Each row is a point on a tangle of strands that fork, close into loops and nearly touch. The rows are in no order.
In the rows, 128 means zero.
Two points are linked if the straight distance between their rows is under 145. Some points are linked to none.
Z_679: [127 157  83  96 194 196  69 140 147 104 116 158 118 177 127 105 128 135
  96 110 144 144 170 139 108 176]
Z_448: [115 174  49 103 159 197  87 170 126  39 119 129 122 181 103 119 129 112
 120 116 139 133 173 132 103 118]
Z_981: [141 153 152 147 104 158 106  98 141  98 163 128 116 157 175 120  95  96
 166 157  93 115 141 105 165 135]
Z_875: [112 118 105 138 131 101  89 174 150 100  82 138 130 147  59 117 148 131
 124  73 154 117 217 156 117 161]
Z_2: [123 122 128  97 160 126  87 186 156 113  97 126 111 136  80 148 154 142
  87  44 149 127 164 160  45 147]
Z_248: [114 104 113 139 100 100 113 154 118 150  89 134 116 102  63  86 144 172
 165  90 149 155 207 132 174 155]
Z_30: [118 183 113 111 117 103  94 171  91 142  91 175 113 185 107  68 123 134
 110 129 183 162 165 104 147 132]
Z_407: [118  91 143 107 101 144  87 132 121 123 121 121 161 101  99  89 125 124
 114  96 151 128 110 159 165 132]
Z_72: [172  78 106 130 112 108 157 188  98 173  92 163 125 141  89 107 141 112
 121 131 143 133  93 165 126  98]
Z_925: [102 109 138  30 148 154 145 153 128  93 135 102 116 119 100 105 136  95
 166 121 163 118 135 173  93  89]
Z_633: [158 145 178 157 151  71 141  91 151 142 133 116 112  78 108 156 102 160
 132 138 145 152 149 148 138 102]
Z_483: [164 103  74 132 131 161 116 100 164 138 101 162 132 102 131 131 149 115
 167 182 128 132 140 150 115 126]
Z_850: [117 163 116 198 138  76 115 129 171 158 146 101 114 144 178 161  98  72
  64 144  99 152 102 115 187 141]
Z_887: [139 138 170 143 146 206 128  87 151 130 173 136 116 171 162 146 139 110
 136 144  64 144 152 104 115 151]
Z_237: [186 133 109 106 110 105 121 116 109 127  89 101 117 117 126 123  97 146
 192 126 160 145 177 165 141 128]
Z_131: [121 157 153 198 108 127  99 130 147 155 117  97 116  98 154 192 118 149
 191 122 127 156 111 121 157 118]
Z_908: [130 110 132 138 119 115 115  84  93 160  88  90 161 150 154 107  93 146
  89 133 184  75 118 132 136 172]
Z_861: [122 131 129 132  95 132 122  84 122 163  62  78 138 116 115  93 127 103
 160 154  98 117 156  74 157 140]
Z_663: [ 98 112 175 127 107  93 172 133 119 135 127 114 112 143 127 104  89  88
 143 113 116 156 117  96 188 113]
Z_47: [151 134 138  98 102  98 135 131  90 176  76 111 187 108  59 101 142 122
 148 145 142 129 175  80  83 101]
Z_140: [151  99 120 156 122 101 159  93 118 163 111 149 121  79  91 116 102 121
  85  63 106 130  44 143 127 120]
Z_634: [130 152 135 144 144 130  82 119  84 123 106 143 136 161  99  83  83 180
 113  63 135 117 167 149 137 171]
Z_985: [194 135 112 109 129 184 146 136 109 130 140 166  72 151  67 132 139  78
  86 114 121 132 105 175 127 171]
Z_239: [108 163 173 150 166 105 131 118  83 158 153 182 116 138  98 107 144 160
 102 147 174 107 134 106 130 121]
Z_340: [135 106 138  72 158 179 103 190 118 119 151 125 181 176 135  99  86  97
 126 111 107 125 106 154  90  92]
Z_470: [120 121 132 107  74  94 136  78 103 158  98  69 183 110 166 125 136 146
 164 166 136 109 139 112  95  61]
Z_241: [172 155 131 135 138 136 157 140 183  94 110 107  74 142 169 164 140 123
  99 143 145 175 122 103  96 155]
Z_806: [127 138  80 168 172 100 147  57 156 123 178  80 109 110 178 187  83  96
 129  93 103 129  80 132 148 125]
Z_968: [ 95 151 140 166 125  78 112  99 140 207 183 139 121 105 146 169 120  74
 100 139 119 104  73 141 111 110]
Z_880: [166 140  49  94 109 109  78 174 123  82  98 126 119 148 129  67  91 127
 125 101 159 118 166 143  90 126]
Z_796: [ 89 156 138 150  81  70 105 130 157 186 149 111 142  87 177 172 127 118
 140 183 148 111  76 146 108  86]
Z_624: [116 120  87 159 126 131 135 108 106 110 121 145 181  76  98 165 144 186
 107 101  95 130  66 135 167 132]
Z_55: [147  95 129  98 138 122 104 153 115 129 113 144 144 138 123 132 188 167
  88  87 101  91 143 132  74 130]
Z_366: [151 136 144 146 124 130 112  87 114 173  88  90 151 153 170 148 121 170
  68 128 116 105  87 156 118 117]
Z_345: [137 128 150 156  58  70 127 123 124 103 140 170 144 140 164 138 151 141
 165 123 120 123 141  87 111  89]
Z_217: [102 143 129 149 152 176  82 126  82 136 137 128 148 130 102  69 106 182
 149  99 160  80 150 164  99 124]
Z_165: [ 94 122 151 117 136 145 164 114 117  97 200 186 128 118 134 123 136 170
 140 125  62  81 149 137 112 169]
Z_955: [173 135 135  97  84 148  80 139 104 105 119  83 133 175 166  82  98 109
 144 138 108 101 179 106 142 124]
Z_740: [150 107 139 171 112 153 102 115 137  83 115 137 107 174 134  99 138 157
 117  65 100  98 195 153 136 150]
Z_581: [120 110 172 162 150 134 166 142 150 120 144 141  59 147 115 154 165 128
 142 120 103 156 161 132 191 161]
Z_101: [110 152 108 132 129 124  99 170  79  72 127 120 119 170 131  98 164 156
 135 159 180  90 193  95 159 105]
Z_430: [155 144 107 149 116 107 129 106  85 146 103 149 174 116  58 165 111 114
 110 132 102 124 103 134 189 154]
Z_990: [107 126 121 141 143  52 147 106 141 127 181 106 132 139 189 218 115  99
 104 138 105 137  90 122 184 117]
Z_503: [161  95 117 145 134 128 194 119 128 126 126  87 141 121 131 164 108  84
 167 163  91 102  86 142 127  97]
Z_451: [108 126 186  94 187 130 135 124  94 164 151 129 151 156 103 114 113 118
  76 169 146 124 104 118 151 102]
Z_769: [129 129  99 158 167 106 195  81 124 151 173  90  94 110 158 145  59  80
 168 155 103 106  84 151 135 113]
Z_76: [131 118 122 153 119  99 164  98 131 158 182 126  89  81 111 195 148  99
 114 129 117  92  66 160 123 144]
Z_8: [116 190 138  97 104 115 112 137  60 184 104 127 170 175 123  85  94 137
 110 164 168 166 138  73 145 115]
Z_70: [125 141 105 142 151 165 165  76 153 128 152 165 104 107 100 149 129  91
 157 162 105 158 120 146 143 139]
Z_150: [130 133 136 112 160 171 163 157 111 110 170 172 100 153 108 169 162 163
 129 126  72 137 149 151 143 173]
Z_765: [ 82 147 126 169 132  70 147 106 155 164 131 118 158  88 132 172 149 102
 166 166 106  94 132  72 100 139]
Z_557: [ 88 124  98 110 119 167 103 197 112  95 154 151 103 136 141  92 182 144
 119 134 150  94 147  97 123 139]
Z_369: [168  96 102 126 115 113 190  87 139 130 124 149  95 107 126 146 121 123
  93 112 123 107  73 166 102 161]
Z_232: [ 75 124  97 130 164  90 184  89 125 118 158 131 139  65 113 156 144 164
  77 106  63 125  73 109 141 112]
Z_651: [130 147 161  89 161 109  97 144  80 145 125 127 153 133 131 108  99 141
  63 150 175 155  94  58 166 131]
Z_677: [118 108 187 150 105 178  99 115 194  96 138 114 131 163 164 104 143 122
 109 102 128 112 160 165  96 138]
Z_6: [ 97 103 152 150 134 152 159 134 136  94 121 122  73 177 165  92 129 125
 170 118 173 113 165 114 122 142]
Z_559: [100 131 131 130  67 126 116 104 107 148 137  92 228  95 145 106 111 195
 163 153 141 105 148 166 107  88]
Z_916: [122 150 171 131 170 203 134  94 159 135 121  82 100  86  98 133 160 129
 106 132  74 157 117 116 135 108]
Z_3: [158 108 157  91 146 196  90  99 154 140 138 144  94 157 120 122 174 118
 118 105  74 163 178 145 115 130]
Z_505: [ 83 157  88 108 147 134  92 189 115  56  94  99 174 152  84 102 139 123
 139 130 140 104 191 105 115  89]
Z_417: [109  74 110 128 129  93 119 126 166 145 106 132 141  80 150 154 142 124
 100 109 135 161  77  92 150 159]
Z_287: [136 152 181 173  91 108 125 125 135 107 100 117 159 120 149 178 102 168
 173  85 112 138 108 170 128 128]
Z_124: [117 164 144 208 136 140 121 112 158 108  82  73 118 139 160 170 131 123
 135 125 108 160 126  87 181 133]
Z_545: [126  99 108 105 155 128 163 126  96 115  92  92 150 154 109 100 111  96
 141 159 184  64 136 124 120 156]
Z_227: [ 92  91 117 144 121 181 165 157 156 138 222 137  93 104 154 176 167 112
  93 181 158 165  75 137 107 155]
Z_157: [139 103 124 136 140 165 143 210 147 100 178 153  98 123 130 135 166 114
  96 165 188 156  95 145 123 103]
Z_330: [145 179 152 159 102 157 150 117 141  78 131 141 123 142 106 184 143 124
 132  97 129 128 119 169  99 143]
Z_114: [120 138 177 110 143 179 100  88 141 124 129 132  90  91  93 132 159 149
 144  88 119 177 133 168 141  93]
Z_269: [ 76 161  93 164 190 112 194  96 148 112 194 134 129  89 124 185 144 122
 126 138  64 142 114  74 118 123]
Z_316: [124 109 155  97 130 134 102 162  79 119 132 129 105 117 143 124 101 158
 190  50 153 165  93 118 154 121]
Z_631: [128  99 136  48 120 123 145 123 142 133 135 160 133 110 108  89 119 107
 167 141 122 169 120 161 132  60]
Z_347: [143 150 121 143 109 142 142 104 173  74  79 105  81 121 129 140 145  94
 120 126 119 181 118 110 186 143]
Z_260: [134 106 135 138 146 122 178 148  94 158  86 139 171 116  73 107 137 111
 136 144 129 121  99  93  87  87]
Z_42: [ 96 162 138 145 127 105  74  89 146 163 162 147 208 113 162 108  85 123
 101 148 103 137 107  74 119 138]
Z_95: [ 81 123 140 146 161 150 118  97 108 146 139 137 183 117 143  74  99 185
 144 148 142 127 129 142 126  99]
Z_735: [156 137 115 151  61 125 143  98 142 104 150 135  74 130 183 151 181 113
 128 144 110 113 119  94 104  90]
Z_911: [185 132  95 115 127 136 119  87 148  87 106 171  98 162 137 119 120 122
 178 131 148 142 183 151 121 131]
Z_595: [139 104 171 151 148  78 182 114 128 163 138 144  75 111 109 154 110 126
 165 111 103 173 131 137 175 120]
Z_533: [160 100 124 112 105  87 168 157 138 190 112 155 100  96 119 100 131 123
 137 167 119 173 108 138 128  65]
Z_593: [148 122 110 106 149 186 121 212  96  99 176 159 106 144  70 169 161 103
 162  92 147 136 128 165  93 113]
Z_975: [128  69 118 115 171 169 164 119 136 127 132 149 106 173 122 100 131  92
 131 132 173 104 143 133 109 161]
Z_118: [161 123 148 116 122 148 167 145 133  86 144 134  44 188 159 144 159 121
 139 102 152 173 161 113  96 115]
Z_781: [116 107 106  66 101 118 114  99 121 159  53  84 158  90 134 110 163 150
 138 158 153  99 129 147  81 104]
Z_622: [123 136 141 119  96  80  98 123 113 106 124 147 109 123 163 154 162 167
 137 113 131 151 138  50 162 140]
Z_234: [117 122 152 127  58 107 145 105 120 151 114  77 166 111 116  63 105 125
 130 118 127 168 163  91 176  92]
Z_112: [155 116 106 105 111  96 127  86 126 129 114 114 196  97 130 120 105 144
  81 170 147 169 116 142 146  73]
Z_900: [136 148 112 126 147 155  82 141 158 132  89 167  82 166 140  64 119 145
  95 122 147 174 164 145 152 140]
Z_994: [144 127 115  51 114 165  77 153  93  95 162 120 156 174 141 103  86  90
 145 119 130  94 148 158 149 121]
Z_461: [ 84 125 120 133 113 130 132 153 147 156 139 171 115 106 124 106 169 119
 110 174 148  87  99 100 109 172]
Z_443: [131 123 105 123 130 105 146 119 123 186  79  82 191 125 132 132  51 149
 134 151 141 166 104 166 162 161]
Z_984: [116 105 160 102 119 104 148 162  94 117 146 135 151 142 149 122 128 168
 143 103  91  72 117 131 102 140]
Z_439: [132 180 156 154 170 134 124 177 113 140 122 162 103 146  89 106 121 141
 108 131 188 105 128 139  66 153]
Z_203: [154  65 123  93 133 132 105 133 144 154 138 124 115 102 183 183 155 156
 116 127 128 146  85 148 156 122]
Z_353: [158 159 149 150 110  73 130 119 104 154 157  99 128  69 144 129  75 163
 121 129 104 121 123 103 140 122]
Z_321: [117 140 125 107 116 122 147 130 122  91 146 168  95 123 142 176 172 113
 134 117 145 139 105  42  96 171]
Z_77: [104 140  69 110 114 199  78 157 138  54 107 102 155 139 140 123 143 133
 128  93 141  96 125 178  96 137]
Z_284: [ 62 169 121 198 146  92 104  97 157 149 178 144 157 142 176 143 110  98
  81 113  55 141 101  85 157 127]
Z_657: [144  66  75  87 150 118 166 157 155  84 109 132  98 168 123  97 109 107
 132  88 147 108 164 152 114 188]
Z_99: [122 127 124 133 103 109 113 128 129 181 151 147 106 106 155 105 117 151
 121 172 118 103 117 136 156 153]
Z_718: [113 147  97 139  66  91 128 103 135 130 122  88 132  86 184 129 151 138
 130 171 103 107  99 115 123  57]
Z_761: [143 130 141 125 128 145 196 126 122  68 115 120 144 159  97 154 118  86
 141 111  93  99 116 129 116 142]
Z_673: [136  84 104 139 130  95 140 142 143 103  92 130 172 129 123 105 107 150
 175 107 175 136 162 181  94 111]
Z_597: [119  94 136 143 109 105 113 123 155 119 139 143 177 100 160  86  97 126
  89 107 108 132 103  54 129 156]
Z_170: [109 159 118 152 195 114 181  78 129 152 176 139 111  88  80 153 131 118
 145 184  65 104 145 115 146 121]
Z_767: [145 109 146  91 158 156  74 217 143 128 147 105 140  94 126 145 140 139
 104 178 176 147 118 142 150 116]
Z_839: [147 108 133  96 116 184  77 186 143 139 152 121 132 129 159 172 161 143
  98 136 135 107  88 160 123 172]
Z_405: [153 149 175 127 125 148 124 190 139 158 118 128 113 140 122 122 116 100
 158 143 146  93 127 124  56 178]
Z_906: [135 149 136 106 114 105 138 115 141 141  58 125 137 137  84 116 171 104
 145 152 107 106 177 105 106 145]

A piece is all that can be reached along the links. How many separate loops has the piece of each point below (a circle has one, a figure eight two, a Y none), and how many tips (points with one link)?
Z_439 => loops 0, tips 4
Z_170 => loops 0, tips 2
Z_806 => loops 0, tips 3
Z_981 => loops 0, tips 2
Z_740 => loops 0, tips 4

How many points has the smallest loop of links through each point below? Write none if it is on no loop.
Z_3 => none
Z_740 => none
Z_557 => none
